Points on a hilly landscape, in no order, each with its height.
From any point a ball rolls to the lowest of the 2 points nearest to it. It stops when none of these is lower. Distance is the straight distance between rows; heights are no part of it.
K_174 (h 638): [104 138 130 121  80 145 145 135 109  90  99  97 141 109 108 122 135 131
  84 127 137 105 117 200 114 113 144 144 134 146 148 124 135 130 141 160
 158 132 150 112 103 165 109 122  55 115 135  95  89 165 187 126 129 142
 123 107 105]
K_288 (h 643): [151  98 152 107 143 110  90 128 106 114 143 201 128 163 116 132 136 152
 150 151 115 132 156 184 131 139 150 107  79 135 149 184 125 144  93 123
 148 120 139 170 150  95  91 155 144 172 138 123  94 139 125 131 178 138
 123 138 132]
K_892 (h 91): [156 173  69 154  97 131 131 156 148 123 132 119 126  79 149 107 134 105
 151 122 119 106 147  90 167 108  89 165 129 161 110  75 128 111 173 125
 132 155 155 107 144  87 144 143 171  84 104 162 133 141 110 115 110 158
 100 106 195]
K_329 (h 388): [161 149 117 142  65 129 130 104 123 114 118 152 134  62 177 157 140 137
 144  58 140 102 112 101 154 120 151 152 171 106 137 145 114 107 130 152
  93  89 192 125 117 108 127 145 144 119 140 112 129 163  55  95  93 129
 149 140 155]
K_65 (h 302): [136 111 162 131 111 105 106 149  46 121 143 120 159 102  84 106 105 106
 103  70 140  71 138 139 156 102 124 116 122 101  77 138 167  78 162 159
 122  74 137 116  96 152 156 119  78 119 153 119 173  84 143 112 139 187
 103 112  92]
K_960 (h 380): [100 107 160 128 123 125  83 126  81  93 144 140  98 114  80  99 112 140
 118  74 134 100 140 183 142 105 151 110 126 138 135 172 159  88 138 136
 126  65 154 125 137 149 135 141  55 138 118 114 147 122 138 119 150 176
  77 108 102]
K_177 (h 764): [ 93 118 167 135 163 132 158 126 185 185 177  98 120 169 125 104 164 135
 179 206 174 172 117 172 111 150 120 126 129 137 124 166 105 134 130 110
 129 136 104 132 120 106 138 159 143 140 105 133 151 160 138  82  96 123
 130 133 142]
K_115 (h 547): [ 99 106  97 160 153 139  94 147 139 115 133 137  66 147  96 109 113 144
 159 127 124 129 168 177  78 114 155 146 108 151 140 128  82 103 120 184
 136 157 138 150 172 117  93 152 101 156 110 160 120 134 150 132 131 161
  78 103 135]
K_196 (h 341): [112 126 124 143 168 133 108 120 145 116 147  95 175  81 144 146 173  92
 137 132 119 148 108  71 124 169 106 148 139 106  76 122 139 141 145 106
 130 157 100 140 127 124 138 113 138 105 148 156 137  95 150  94  50 130
 180 129  94]
K_464 (h 306): [100 134 145 121  74 119 172 104  92 122  86 137 107 103 190 142 126 176
 134  76 134 113 121  83 192 102 136  97 143 151 139 127 165 122 143  75
  83  90 147 138 144 132 127 123 182  93  77  91 124 110  88 184 130  65
 149 155 168]
K_286 (h 398): [163 132 142 152 132 110  82 108 130  57 122 170 110 108 121 150 190 140
 176  60 129  73 198 106 160 113 142 169 121 119 122 171 106  67 172 142
 125 130 183 155 147 106  83 142 131 122 160 122 151 135 129 125  98 159
 104 145 145]
K_979 (h 551): [146 184 131 138  61 151 172 126 170 182 161 117 118 122 137  88 135 176
  96 159 145 138  95 158 142  83 120 145 140 163 135  67 133 160 138 168
 131 136 135  60 102 121 135 146 140  75  89 115 126 171 113 100 125 117
 141  93 198]
K_594 (h 575): [133 173  99 155  68 199 177 112 175 143 171  83 116  92 175 133 133 172
  82 128 155 120 103 166 152 105 146 133 177 167 155  82 129 174 131 193
 164 146 119  99 107 158 141 147 108  92  80  99 126 156 149 150 128 131
 139  92 161]
K_933 (h 911): [ 89 134 152 139 149 139 170 152 129 214 128  83  78 131 121  79  61 101
 135 163 119 147 121 149  76 112  96  99 111 185 121  44 116 128 154 145
 144 146 144  88 123 134 153 132 129 114  59 162 151 131 150 117 123 124
  58 119 186]
K_219 (h 165): [151 150 122 145 163 169 162 113 118 165 107  86  78 151 145  86  74 142
  64 136 152 142  92 114  89  80 122  95 143 150 135  37 135 171  67 146
 151 149 148 127 159 201 166  76 108 133  89 124 105 121 169 171  98  88
 154 104 110]
K_125 (h 478): [156 154 147 144 184  97 127  96  92 105 128 128 145 130 150 125 167 152
 202  88 180 113 134 103 148  74 113 124 118 126  90 147 142  85  94 106
  99 109 139 145 140 111 104 115 191 138 125 124 131 101 106 124  86 121
 122 134 122]
K_994 (h 465): [143 104 123 104 145  98 130 112 109  35  80 154 137 152 155 142 153 159
 117 111 102  85 174 134 147 148 151 124 114 120 104 127  84 159 121 114
 162 156 141 178 157 144 106 144 148 177 149 131  92 149 118 142 124 120
 109 173 126]
K_645 (h 176): [163 140 119 126  67 187 151 148 158 133 139 151 153  79 124 140 137 110
  57 132  65 116 120 124 145 170 118 140 181 124 121 139 113 172 159 146
 181 199 123 143 115  79 136  94 155  95 171 126 114 101 131 138 123 125
 133  99 126]
K_424 (h 592): [103 104 110 129 118 203 150 104 106 107 100  96  97 124 170 142 120 188
  64 104 111 125 119 108  96 159 162 112 153 171 151 120 118 185 128 149
 154 133 151 164 144 167 125 157 115 143 106  95  87 126 140 194 118  87
 157 141 100]
K_730 (h 464): [152 158  75 132 108 168 139 118 214 105 173 122 103  93 164 113 180 148
 109 119 171 172 100 176 162 124 131 159 175 124 121 141  78 119  79 145
 137 113 135  90 152 128 140 135 100 154 149 132  89 226  69  91  77 170
 159 128 143]
K_268 (h 263): [230 148 108 102 127  95  61 113 144 102 119 198 102 178 117 148 130 114
 180 127 128 111 152 126 120 114 183 137 112  78 135 163 118 124 101 141
 133  73 186 123 149 123  93 141 107 153 148 138 122 149  99  88 145 174
 124 139  60]
K_269 (h 412): [ 79 172 134 172 106 156 101 136 180 139 152 142  98 137 144 167 160 169
 191 156 125 154 138 170 142 154 131 168 130 149 139 119 117 109 153 171
 100 158 103 127 119  65 101 185 181 120  75 124 151 130 121 147 144 138
 128  86 176]
K_459 (h 557): [129 123 148 137 152 133 157 111 155 172 137 102 132 147  72  61 106  80
 152 180 161 136 115 155  74 112  76 128 125 132 160 159 152  90 121  71
  83  90  98  81  88 152 155 128  86 118 143 145 126 135 157  68 123 128
 146 126 122]
K_986 (h 455): [ 49 130 128 127 144 117 139 156 155 164 147 117  75 158 146 120 122 175
 178 192 111 178 125 159 114 169 126 148 125 150 149 139  91 116 111 163
 111 139  98 133 137  65  99 201 196 169  79 114 146 140 102 174 165 112
  96  99 163]
K_113 (h 345): [ 84 110 130 141 149 120  84 166  88 114 109 147 142 103 152 215 105 113
 106 103  69 123 152  85 134 205 131 121 119  88 108 160 162 123 153 108
 110 135  92 186 146  99 141 115 118 148 156 140 159  53 140 194 157  93
  89 121 101]
K_677 (h 217): [205  85 149 104 131  84 103 147  44  97 140 134 157 121 107 106  70  76
  97  70 128  77 150  70 131 105 166  75 148 103  63 133 161 108 146 190
 170  90 166 128 108 143 150  81  99 153 157 128 158  97 144  77 117 180
 140 152  66]
K_856 (h 558): [ 80 109 174 114 147 109 134 131  94  65  88 158 118 146 153 160 171 177
 153 118 154 116 171 110 142 145 149 107 105 137 151 130 137 143 138  96
 109 125 133 186 141 118  87 141 162 125 115  89 126  86 141 165 148  52
 152 185 141]
K_368 (h 784): [ 78 122 125 160 167 131 142 117 187 159 166 104 108 123 156 108 145 129
 176 155 189 176 129 135 117 143 137 134 145 158 124  95 132 140 132 159
 153 153 140 117 160 141 112 153 141 113  81 162 133 145 146  87  89 123
 138 127 165]
K_153 (h 720): [121 151 129 126 111 168 168 117 227 208 194 108 118 144 136 125 149 141
  93 204 147 187 121 152 122 146 133 146 129 127 133  94  79 162 155 155
 154 196  79  78 103 127 149 160 121  85 122 129 180 163 137 111 125 122
 156 133 163]
K_238 (h 672): [139 103 128  99 103 112 106 150 174 102 150 175 124 196 105 124 155 180
 135 189 118 152 148 195 116 148 180 132  89 162 148 162  93 171 144 126
 173 148 155 153 117 115  90 179 133 138 152 114 101 178 124 118 150 123
 136 153 125]
K_930 (h 431): [ 79 134 103 117 131 151 146  85 130  96  65  64 132 132 153 152 173 142
 114 122 123 159  99 112 127 131 160 130 148 121 133 133 145 130 120  78
 101  97 144 128 127 192 155 104  86 124 107 113 108 175 108 157  65 130
 179 139  95]
K_710 (h 300): [177  91 140 119 134  93 123 119  88 101 109 138 119 126  96 109  84  78
  96  89 140  96 125  87 102  95 145 119 149 109 108 106 120  90 123 193
 141  83 201 124 144 149 130 100  72 127 140 142 118 160 103  62 106 158
 122 145  82]
K_988 (h 544): [140  86 152  87 200  78  75 129  95 142 122 138 169 172 110 133 111  79
 158 171 135 129 153 131 129 144 117  80  79  80 108 168 157 118 110  66
  92  96  88 123 114 125 152 135 120 168 140 151 143  91 136 136 156 152
 125 155  72]
K_469 (h 456): [ 68  91 136 126  81 117  66 156  98 111 117 136  95  88 119 164  82 117
 111  55 128  93 135 141 146 138 154 132 153 145 147 136 125  91 182 156
 123 111 142 127 133 145 129 158  87  99  96 119 149 126 147 143 182 153
  64 114 159]
K_376 (h 289): [119 126 116 127 153 129 119 151 124 125 127 123 159 117 150 186 129 110
 119 137 103 141 130  75 114 186 122 144 108  94  82 137 147 159 149 140
 149 163 105 171 148  98 142 116 178 142 149 130 152  59 140 145 113  93
 123 102  96]
K_2 (h 436): [143 151  99 132 173 142 158 120 168 106 116 103 124 142 137 127 140 141
 138 148 152 170 125 124 150 137 111 157 142 121 128 123  90 151  79 129
 151 156 101 156 150 116 125 122 142 183 145 149  99 144 112 140 110 140
 147 153 114]
K_790 (h 349): [196 111 120 125 133 108  52  98 134 141 131 145 102 153  90 103  90  88
 136  80 149 113 113 115 101  80 141 119 117  85 142 156 148  61 123 104
 100  33 180  79 156 173 143 109  60 153 145 159 135 175 100 105 123 184
  92 114  52]
K_712 (h 326): [148 188 110 197 132 152 156 127 165 178 199 120 149 139 123 120 149 111
 139 188 164 166 155 173 138 118  89 195 160 102 105 107 137 134 138 146
 133 160  72 119 117  78 140 135 135  97 115 150 167  65 153 148 122 125
 131  52 109]
K_936 (h 518): [108 156 131 110  54 128 187 115 143 130 101 112 110 120 147 113 146 176
  94 158 143 149  80 147 139 102 124 129 156 145 140  98 107 148 118 139
  75 132 124  92  98 136 145 140 134 124  99 108  92 198  86  89 120 122
 157 125 168]
K_906 (h 839): [106 148 118 124 110 135 146 137 175 152 154  78 139  51 165 142 110  52
  71 197 132 172  46 121 114 164 117 147 157 152 132  70 115 176 111 130
 162 138 100  94  94 143 136  72 140 103 131 144 104 122 163  77  89 135
 143 121 151]
K_380 (h 367): [ 86 133 142 113 150 141 151 126 140 107 143 148 131 150 162 168 176 199
 116 169  70 165 123 135 161 166 136 141 101 109 124 190 116 146 134  84
 149 151  78 175 131  81 113 184 189 195 156  89 148 165  62 193 170  68
 129 164 134]
K_709 (h 512): [143 107  93 107 129 140 135 115 128  58  68 108  85 143 135 130 138 153
  90 109 104 127 139 165 130 128 154 121 139 123 153 114  84 159  96 125
 156 130 167 166 163 177 113 139  85 171 127 145  44 179 118 157 113 145
 120 154  74]
K_868 (h 523): [ 94 107 163 143 105  75 116 139  96 125 115 175 103 139 148 171 109 167
 161  92 152 116 142 116 140 136 140 130 114 151 154 111 127 147 160 151
 111 117 146 176 146  93  65 136 181 102 100 109 117  76 130 152 192  81
 118 138 174]
K_492 (h 500): [ 94 110 152 135 156 101 134 148 139 184 136 109 153 126  83  92 128  48
 164 209 132 144 112 145  97 153  74 127 120 106 117 143 115  78 143  94
  33 113  75  87  93  98 160 145 109 101 128 161 142  88 156  95 113 147
 121 122 135]
K_175 (h 335): [175 157 126 116  75 109  87 104 134  95 120 179  97 115 124 177 150 138
 151  86 140 113 110 134 127 128 182 154 148 101 180 170 115 122 130 168
 109  82 211 135 127 123  84 146  93 132 133 108 102 162  90  71 140 150
 143 114 108]
K_814 (h 504): [184 163 122 137 140  99  72 158 126 157 135 194 134 133 123 214 116 137
 179 112 125 131 149  84 140 146 134 164 107  76 140 120 133 129 136 177
 123 138 122 179 129  74 117 118 181 156 145 121 148  64 110 118 197 109
 137  96 117]
K_803 (h 670): [155 118 135 131 139 109  87 124 114 131 151 163 165 102 105 166 133 104
 155  97 123 113 155 111 166 140  87 134 120  66 140 168 145  96 107  69
  90 114 111 128 126 112 113 102 142 129 191 127 117  79 119 148 178 124
 125 113 110]
K_405 (h 520): [126 116 178 115 211  83 141 111  87 160 149 137 152 176 136  92 110 136
 207 154 163 146 138 117 139  92 117  73 121 119 124 159 175  90  95 113
  91 115 108 145 145  96 118 109 181 154 104 119 157  95 127 151 144  90
 120 131 131]
K_666 (h 410): [152 136 126 125 165  79 105 122 121  51  91 144 136 145 143 160 172 137
 166  92 100  76 171 131 167 124 138 136  80  83 114 190  87  98 133  48
 114 120 120 159 143 119 117 143 148 194 142 127 145 166  86 142 114 155
  72 169 120]
K_429 (h 593): [109  66 140  96 175  58  71 134  75  80  95 140 130 168 123 164 113 112
 138 101 175 113 154 109 147 132 152  77 110  91 129 127 151 115 123 108
  99  82 117 141 135 154 126 119 102 155 139 126 117  90 146 151 154 133
 117 153  89]
K_917 (h 238): [150 146 104 133 120 144 136 178 133 127 137 127 121 100 160 157 123 102
 121 114  69 119 128  85 133 171 125 143 140 148  90  97 110 180 161 183
 210 167 134 172 147  80 121 116 196 127 125 153 142  87 114 147 119 132
  99 116 128]
K_200 (h 269): [112 109 138 120 179 168 126 126  86 122 148 114 158 188 141 129 147 198
 114 159  90 118 158 138 104 147 161 113  88 135 131 165 143 171 100 110
 166 125  87 153 134 124 111 173 153 197 137  88 157 106 123 220 167  95
 129 139  76]
K_91 (h 629): [ 68  99 164  98 146  84 137 150  42  99 111 143 153 136 178 174 156 154
 128 116 129 102 122  88 118 157 150  86 113 121  98 172 158 154 136  91
 110  84 104 167 106 117 143 152 129 150 108 110 200  80  89 135 131 109
  91 151 112]
K_809 (h 322): [115 145 159 125 153 152 148 141 100 138 167 138 165 136 174 153 169 173
 113 162  71 134 149 127 144 178 152 135 100 139 100 178 148 155 124 123
 173 147  68 195 143  80 109 162 224 187 139  91 160  94  96 202 152  92
 103 110 114]
K_102 (h 539): [167 155 110 143 102 182 142 114 131 165 108 108 180 104 104 135 100 122
  98 115  89  99 115 133 142 106 107 139 127 103 127 159 136 123 110 107
 120 127 111 113 116 157 160  99  79 138 142 114 128 140 107 150 129 157
 137  98  97]
K_776 (h 297): [105 141 140 122  39 157 156 168 163 146 123 151 134  87 186 161 127 153
  96 132  66 121 128 116 163 175 120 155 114 176 151 101 106 173 180 119
 142 156 109 142 132  65 110 148 200  95 124 122 121 117 111 173 154  69
 128 145 194]
K_94 (h 482): [105 127 137 120 117 104 126 179 120 168 122 133  68 147 134 146  56 147
 141 115 116 124 111 120 103 134 131 119 117 168 189  57 109 158 130 171
 135 147 115 142 148  91  71 130 181 114  86 143 116  88 153 152 202  94
 100  99 176]
K_121 (h 556): [147  85 125  90 104 134 131 133  69  77  60 141  85 136 161 146  85 152
  62  72 100 101 115 108 103 128 163  93 144 128 153 122 124 168 107 140
 134 109 159 182 159 173 133 133  89 186 117 122  74 125 110 186 133 120
 121 147  72]
K_685 (h 433): [131  80 103 115 152  63 106 167 123 110 101 137  86 141 117 157  54  98
 128  81 133 110 134  95  97 130 126 109 119 132 133  64 104 155 145 181
 142 163 133 162 149 119  90 100 137 105 114 153 103  81 155 119 160 122
 109 122 156]
K_207 (h 475): [128 135 103 137 125 170 172 104 173 146 137 107 130 132 122 140 132 154
 100 149 148 187 113 156 149 130  99 138 139 144 160 107  92 168  91 125
 144 181  70 125 121 148 126 106 118 129 143 127  99 146 154 174 145  88
 161 144 148]
K_863 (h 347): [ 87 136 134 109  97 127 144 115 156 115 108 149 149 129 157 160 176 169
 126 144  88 128 132 109 164 190 114 164 110 119 140 148 107 162 158  87
 143 149 100 154 116  91 119 142 194 124 149 104 137 162  70 136 139  77
 157 160 169]
K_898 (h 259): [223 127 144 138 171 107  90 109 138 177 193 148 145 155  83  89  91  81
 175 116 131  93 142 109  75  98 132 125 111  90  96 177 147  80 140 119
 144  62 168 109 123 168 142 128  86 168 157 161 155 144  94  49 103 161
 115 132  94]
K_164 (h 387): [ 87 123 120 150 151 152 106  99 125 120 107  91 162  90 168 155 165 126
 170  92 111 126 104  68 133 147 131 121 137 102 110 161 164 106 140  79
 121 103 133 135 136 165 158 115 109 119 123 135 142 131 118 133  51 124
 163 132 100]
K_152 (h 440): [155 147 127 153 138  93 120 115 117  89 134 168  99 104 162 139 160 130
 186  58 167 117 175  93 166  87 129 163 143 134 120 109 136  96 135 145
 111 115 185 165 177  99  85 139 191  98 117 138 113 108 119 114 116 126
 130 137 163]
K_489 (h 372): [156 200 111 179 105 144 121 142 174 131 189 135  98 130 145 148 187 123
 189 141 170 155 153 141 159 111 106 221 139 130 111  96 127 124 120 175
 121 155  94 126 108  60 121 138 191 108 105 149 156  84 129 112 147 143
 151  89 155]
K_996 (h 671): [127 155 118 127  72 139 147 145 118  86 119 109 180  82 107 143 132  88
  61 133 119  99 110 180 153 129  94 166 151 117 141 112 132 127  97 132
 127 160  81 109  99 136  99  95  97  92 143 134  84  97 163 126 156 146
 121  73 125]
K_391 (h 476): [101 138 117 105  94 144 175 106 126 141  81  83 154 103 131 114 136 122
  75 146 107 147  62 124 122 137 112 136 140 158 117 101 134 126 122 116
 127 117 123 106  74 193 166  95 101 105 127  89 112 185 127 114  88 126
 181 127 126]
K_159 (h 567): [ 94 104 155  95 164  86 158 113  94 116  90 119 132 164 103  69 125 115
 198 167 178 142 138 120 148  98  82  72 150 135 127 108 137  79  91 100
  59 115 112 110 122 104 153  91 148 102 124 124 119 111 167 134 132 103
 132 172 138]
K_949 (h 340): [190 126 136 140 128  99  98  93 127  51 116 155 106 162 115 108 206 129
 167  77 121  73 164 125 144  95 169 140  97 104  94 176  95  73 144  92
 123 101 172 109 138 130  77 140 109 155 143 120 147 176  93 105  75 207
  87 169  91]
K_365 (h 379): [116 157 111 181 158 129 118 149 138 140 126 108 144 144  96 123 145 103
 166 167 126 133 172 144 116 131  84 163  98  98  94  98 137  98 143 131
 109 182 100 129 117  96 134 135 139  95 123 162 146  58 156 136 143 137
 121  96 123]
K_989 (h 855): [ 95 124 117 118 134 112 172 138 174 127 111  56  97  80 142  95 119  97
 111 197 163 188  57 155 122 132 103 130 152 184 146  54 101 161  87 148
 126 163 104  93 100 134 119  98 139 105  93 154  87 167 143  97 113 133
 139 141 184]
K_513 (h 602): [ 97 118 168 135 143 139 164 121 134 170 151 102  96 137 109  58 107 107
 142 152 163 153 108 183  84 122 125 106 149 154 147 119 152  99 107 112
 105 101 170  92 124 177 164 124  85 138 101 139 117 167 146  56  90 120
 120 110 158]
K_502 (h 639): [190 119 127  96 128  86  90 121 126 126 139 176 176 127  58 131 128  63
 139 137 118  98 137 111 125 115  90 124 108  99 153 153 126  91 114  93
  76 106 103  92 116 147 120 122 117 103 192 128 115 118 125  95 149 160
 144 129  96]
K_644 (h 571): [166 145 111 115  96 153 146 146 119  92  79 107 152 109 123 168  89 116
  68  87  50  91 120 107 124 137 121 111 168 103 117 134 117 143 135 180
 154 163 143 143 107 138 147  83  83 153 127 116 112 123 139 147 145 168
 133 123  92]
K_658 (h 584): [167 126 144 151 155 149  97 142 107 159 151 144  99 163  98  93  84 139
 151 132 107 106 188 162 106 112 127 135 107 143  93 134 124 106 121 201
 171 138 149 153 157 104 134 143 138 169 123 142 156 116 118 143 139 185
  89  90 130]
K_914 (h 501): [ 79 115 100 141 177 124 113 147 156 108 127 140  60 184 122 123 155 177
 154 167  95 172 159 169  74 159 154 165  99 149 144 143  67 131 119 169
 125 162 112 160 171  99  86 207 164 186 109 136 115 173 111 177 135 138
  78 130 139]
K_963 (h 594): [ 88  80 157  96 123 112 124 125  75 128  99 179 137 139 135 141 131 139
 104 108 123 117 125  76 110 168 160  76  95 138 115 120 155 171 157 110
 135 112 141 173 129 137 132 136 138 124 138 109 158  93 142 116 127  86
 142 171 118]
K_31 (h 533): [146 160 157 123 138 105 121 133 104 161 147 180 146 157 143 170 158 142
 181 150 141 137 124 133 131 147 151 155 110  87 110 159 133 152 130 142
 116 127 100 160 104  75 110 157 186 165 117 108 172  88  84  96 162 115
 141 126 125]
K_888 (h 246): [125 124 135 137  81 138 160 117  85 104  97 136 144 106 177 122 149 183
 117  64  92  91 155 103 192  98 141 123 124 141  90 170 130 111 142  63
 131 139 150 164 128 139 145 120 187 129 127  90 133 148  81 168 100  97
 122 159 167]
K_154 (h 802): [ 94 107 104 145 149 153  91 111 194 126 139 115 123  81 130 134 126  86
 151 127 133 155 115 141  92 153 136 133 139 142 151 120 130 117 132 153
 133 155 156 108 156 146 105 135  97  91 127 165  91 174 144  93  90 139
 141 134 156]
K_182 (h 236): [144 150 108 152 142 157 165 141 117 140 149  73 110 136 137  95 116 149
  92 110 155 123 125  95  87 109 160 105 154 179 128  40 153 176 153 184
 206 151 179 137 134 157 148  98 115 101 106 128 125  90 189 135 109  94
 144 110 133]
K_634 (h 580): [125 116 126 150 145 169 148  92 167 157 192 118 101 134  95  68 118 131
 100 133 138 142 121 173  82  93 136 112 142 167 169 124 150 116 137 122
 192 150 190 103 141 199 131 132  58  98 124 137 133 186 176  85  97 104
 118 122 172]
K_466 (h 617): [107  88 106 137 136 192 111 129 161  98 136 120 110 128 156 143 158 172
 120 115  83 138 144 119  98 167 174 118 150 164 155 164 113 172 176 157
 194 165 175 169 166 129 115 165 136 125 126 113 129 150 155 189 108 100
 140 161 125]
K_235 (h 487): [165  75 152  74 164 111  93 115  99 135 106 136 148 152 100  74  92  84
 109 139 129 135 120 136 126 124 132  84  79 127 104 162 163 116  82  66
 130  77 124  96 121 172 195  96 102 151 161 147 117 150 126 112 120 164
 150 173  86]
K_427 (h 429): [145 103 129 128 110 132  88  92 106 186 108 164 115 135 127 157  67 149
 114  77 148 126  90  68 126 101 127  80 143 108 168 145 162 102 120 106
  98  92 143 132 164 146 144 124 113 117 124 115 140 120 124 156 164  81
 121 120 138]
K_484 (h 425): [178 128 120  94 156  98  85 107 121 106 113 108 139 157 124  96 123  85
 147  95 140 113 129 140 140 120 149  95  75  82 119 173 147 117  92  56
 110  46 154  90 143 171 128 111  81 159 151 150 118 143 105 127 122 203
 110 159  29]
K_742 (h 569): [135 145 142 121 120 100 113 107 146 166 126 158 120 146 121 129 140 137
 175 160 148 148 101 110 116 130 119 153 117 101 154 169 121 111 128 129
  73 102 129  99 113 103 114 143 147 132 138 116 137 148  82  76 134 119
 153 127 150]
K_481 (h 603): [159 159 120 104 108 118 111 120 178 160 134 177 154 125  90 152 124  94
 138 156 113 125  94 129 108 146  87 157 131 101 182 148 115 162 112 114
 114 135  96  91 102 107 104 116 134 114 160 126 107 129 125  68 164 119
 155 106 129]
K_694 (h 186): [ 63 118 131 114 130 176 131 117  97 133  88 110 118 182 122 148 111 171
 104 146  77 119 151 139  81 149 146  91  94 126 159 153 150 166 145  94
 129 114 103 128 113 155 123 151  87 148 106 103 144 104 138 191 170  84
 144 137  75]
K_848 (h 604): [137 118 110 112 144 154 135 144  97  66  83  82 135 111  88 141  93  94
  79 115  81 114 113 161 101 120 124 125 123 104 123 130 131 120 148 159
 173 141 151 118 105 172 137  86  27 138 133 140 110 131 200 145 141 173
 132 118  48]
K_850 (h 612): [148 128 162 130 156 120 117 135  76 126 127 159 123 173 115 113 119 193
 149 121 114 110 197 150 158 108 128 114  94 147 116 113 146 132 100 166
 143 156 119 155 158 103 113 149 178 174 106 109 121 107 127 180 166 137
 101 117 127]
K_630 (h 472): [153 133 130 128 102 106  88 146 113 196 118 185 127 143 135 199  62 145
 123  98 116 115  98  51 124 153 122 101 125 106 164 115 145 134 154 161
 112 118 119 133 130 117 131  97 162 135 124 116 163  95 118 152 211  74
 101 102 145]
K_78 (h 514): [103 123 125 112  84 167 153  94 173 144 153 122 164 134  96 122 163 153
 122 164 130 162 130 152 139 128 127 124 121 147 163 163 134 151 135  59
 149 152 118 103 104 143 106 130  97  80 150 114 103 153 157 145 144  80
 190 151 124]
K_440 (h 242): [131 125 130 104  70 167 137 148 133 164 144 164 139 104 112 103 121 145
  81 118  57 120 115 123 162 140 120 118 112 178 125 135 125 153 165 116
 170 166 147 135 138  96 133 134 173  96 158 116 122 133 107 149 147 115
 117 139 179]
K_678 (h 369): [113  89 125 126  80 102  92 115  65 134  95 157 136 114 155 171 137 165
 128  48 158 106 117  57 166 120 162  92 157 107 125 144 153  99 167  86
  71  70 149 152 140 162 147 124 135 117 132  99 166 124  86 150 126  93
 123 168 150]
K_428 (h 546): [118 136  94 131 113 156 148  79 188 165 168 101 148 140 103  83 176 138
 115 137 173 163 115 151 111  98 136 130 160 157 172 127 140 133 129 108
 146 144 134  99 122 188 150 125  87  73 156 101 119 184 151 113  91  86
 202 135 164]
K_299 (h 502): [167 166 124 153 119 161 144 106 167 142 162 103 126 112 130  88 119 135
 122 107 154 125 100 153 125  91 135 157 170 119 121 156 120 128 101 151
 145  90 157 104 110 145 128 118  89 151 132 120 125 177 103 101  97 182
 134  93 113]
K_52 (h 740): [ 92 135 136 137 104 141 183 150 224 161 191  95  99 138 129  74 166 148
 133 226 171 205 109 181 130 115 124 124 134 139 125 128  82 119 128 141
  88 166  55  65  90  94 152 178 119 120 103 122 163 166 142  86 114 149
 130 126 193]
K_13 (h 821): [132 129  87 144 151 120 129 127 181 117 136  79 141  74 119 116 104  54
 104 165 147 158  90 126  69 134 115 157 163 148 123  93 115 131  96 179
 169 158 123 108 126 158 135  87  66 120 149 176 104 169 161  78  80 169
 134 131 130]
K_160 (h 63): [130 127 131 128 153 178 134 114  90 181  95  95 115 184 116 104  70 149
  84 136 108 112 135 131  77 105 129  88 112 113 138  99 145 146 106 127
 140 125 146 112 126 191 184 111  75 156  95  99 136 127 152 161 138  94
 149 119  83]
K_519 (h 633): [ 91 112 162 120 183  80 136 132  42  85  96 104 161 137 154 166 146 124
 152  96 181  95 118 103 143 127 140  97 113  96  89 136 153 117 124  77
  81  79 120 127  97 162 135 113 107 151 117 113 164  77 122 129  87 149
 130 152  73]
K_312 (h 698): [119 139 144 150 113 135 170 151 133 124 144 101 180  55 102 114 146  62
  86 167 136 133 128 159 156 121  81 179 170 102  98 108 151 144  93 105
  96 111  76 103 104 103 129  80 129  68 135 149 103  49 159 122 120 134
 145  56 106]
K_451 (h 581): [118 123 134 103 140 108 152 154  79 128 103 134 135 126 115  88  67 112
 113 138 150 134 110 134 174 101  78  76 108 153 133  77 159 131  97  91
 118 121 105 111 117 113 148  91 142 101 133 133  97  73 158 149 171 118
 116 148 146]
K_751 (h 413): [ 79  67 122 112  96  95  70 177  85 118 115 160 108 120 120 206  59 106
  72  60  82  99 133 100 143 181 141 105 135 106 144 130 132 138 178 149
 132 128  86 157 132 124 139 138 103 115 140 142 149  78 159 186 212 129
  66 120 115]
K_198 (h 893): [111 151 102 161 136 152 166 165 155 172 124 106 104 155  90  48 115 106
 107 187 153 173 128 170  70  96  99 123 121 172 139  63 117  93 140 146
 131 186 111  76 109 141 127 131  93 112  94 165 148 145 182 114 113 143
  78 104 188]
K_388 (h 537): [133  84 143  99 171 117 139 130  60 129 104 119 165 152  77  77  98  82
  99 147 127 115 142 121 133 113  88  74  97 130 113  93 154 112 114  75
 110 121  88  96  85 162 187  89 112 114 160 127 115  97 152 124 137 124
 169 168 107]
K_597 (h 873): [104 141 118 119 130 133 174 143 157 147 124  91  94 101 121  66  90  74
 112 180 138 164  65 158  84  85 101 127 137 177 177  69 129  95  94 129
  80 152 104  43 106 130 125 113 113  93  84 162 115 176 171  77 124 127
 105 112 212]
K_749 (h 696): [124 133 160 133 103 103 154 143  87 108 141 136 188  83 116 135 147  95
 113 138 120 106 152 110 178 137  72 149 141  71  93 137 150 110  97  72
  81 126  88 123 120 104 110  83 167  85 156 144 123  30 133 160 125  90
 139  96 121]
K_598 (h 699): [130 129 119 108  87 149 145 137 181 149 163 112 129 168  94 121 160 156
 102 202 119 143 128 176 107 142 158 127 112 140 116 129  63 177 169 137
 181 169 133 112 103 128 135 169  96 120 140 115 143 199 126  86 107 130
 157 138 119]
K_77 (h 371): [150 110 111  92 109  88 128 130 121  83  81 133 108 117 114 129  84  88
 100  86 140  90 111 101  87 107 134 133 151 146 138  58 107 119 154 207
 136 155 184 124 134 139  97 106  96  96 129 137  90 152 154  60 142 148
 133 138 130]
K_51 (h 428): [146 159  85 143  85 172 150  84 175 129 167 109 151  69 189 110 159 140
 132  82 141 149  85 100 173 109 140 165 170 151  99 131 126 133  96 127
 133 104 139 106 126 118 164 122 166 103 138 121 109 186  69 106  61 131
 171 134 161]
K_518 (h 180): [239 148 118 135 163 109  84  87 138 128 170 179 153 162  92  90 141 102
 155 108 136  94 186 115 101  69 128 125 108 106 125 166 141  98 118 152
 155 108 172 128 161 134 113 120 107 141 183 134 129 138 105  97 115 174
 143 126 108]
K_835 (h 390): [117 166 112 165 191 137 144 130 159 143 133  85 146 109 152 127 175  96
 185 152 141 161 109 118 147 147  87 160 144 113  78 149 114 108  90  91
 105 129  87 139 131 106 160 103 187 143 146 145 145 136 111 114  66 147
 128 138 114]
K_980 (h 438): [ 73 122 140 145 138  70 111 151 109 112 110 116 152 112  98 147 129  75
 175 148 149 118 132 100 128 148  98 137 126 103 111 117 128  96 153 123
  51 120 101 102 109 113 128 125 123  93 116 142 138  78 153  87 141 138
 127 122 125]
K_314 (h 175): [122 148  88 151  92 151 160 138 112 132 127 101 153  76 145  95 145 142
 122  84 100  99 150 126 198 100  95 139 135 167  84 133 147 104 129  87
 136 133 132 123 141 126 174 123 150 110 146 140 128 146  96 153  93 161
 101 130 170]

For each start below, name the point where the ball stops.
K_198 | K_712
K_52 | K_712
K_312 | K_518
K_481 | K_892
K_933 | K_712
K_91 | K_677
K_519 | K_518
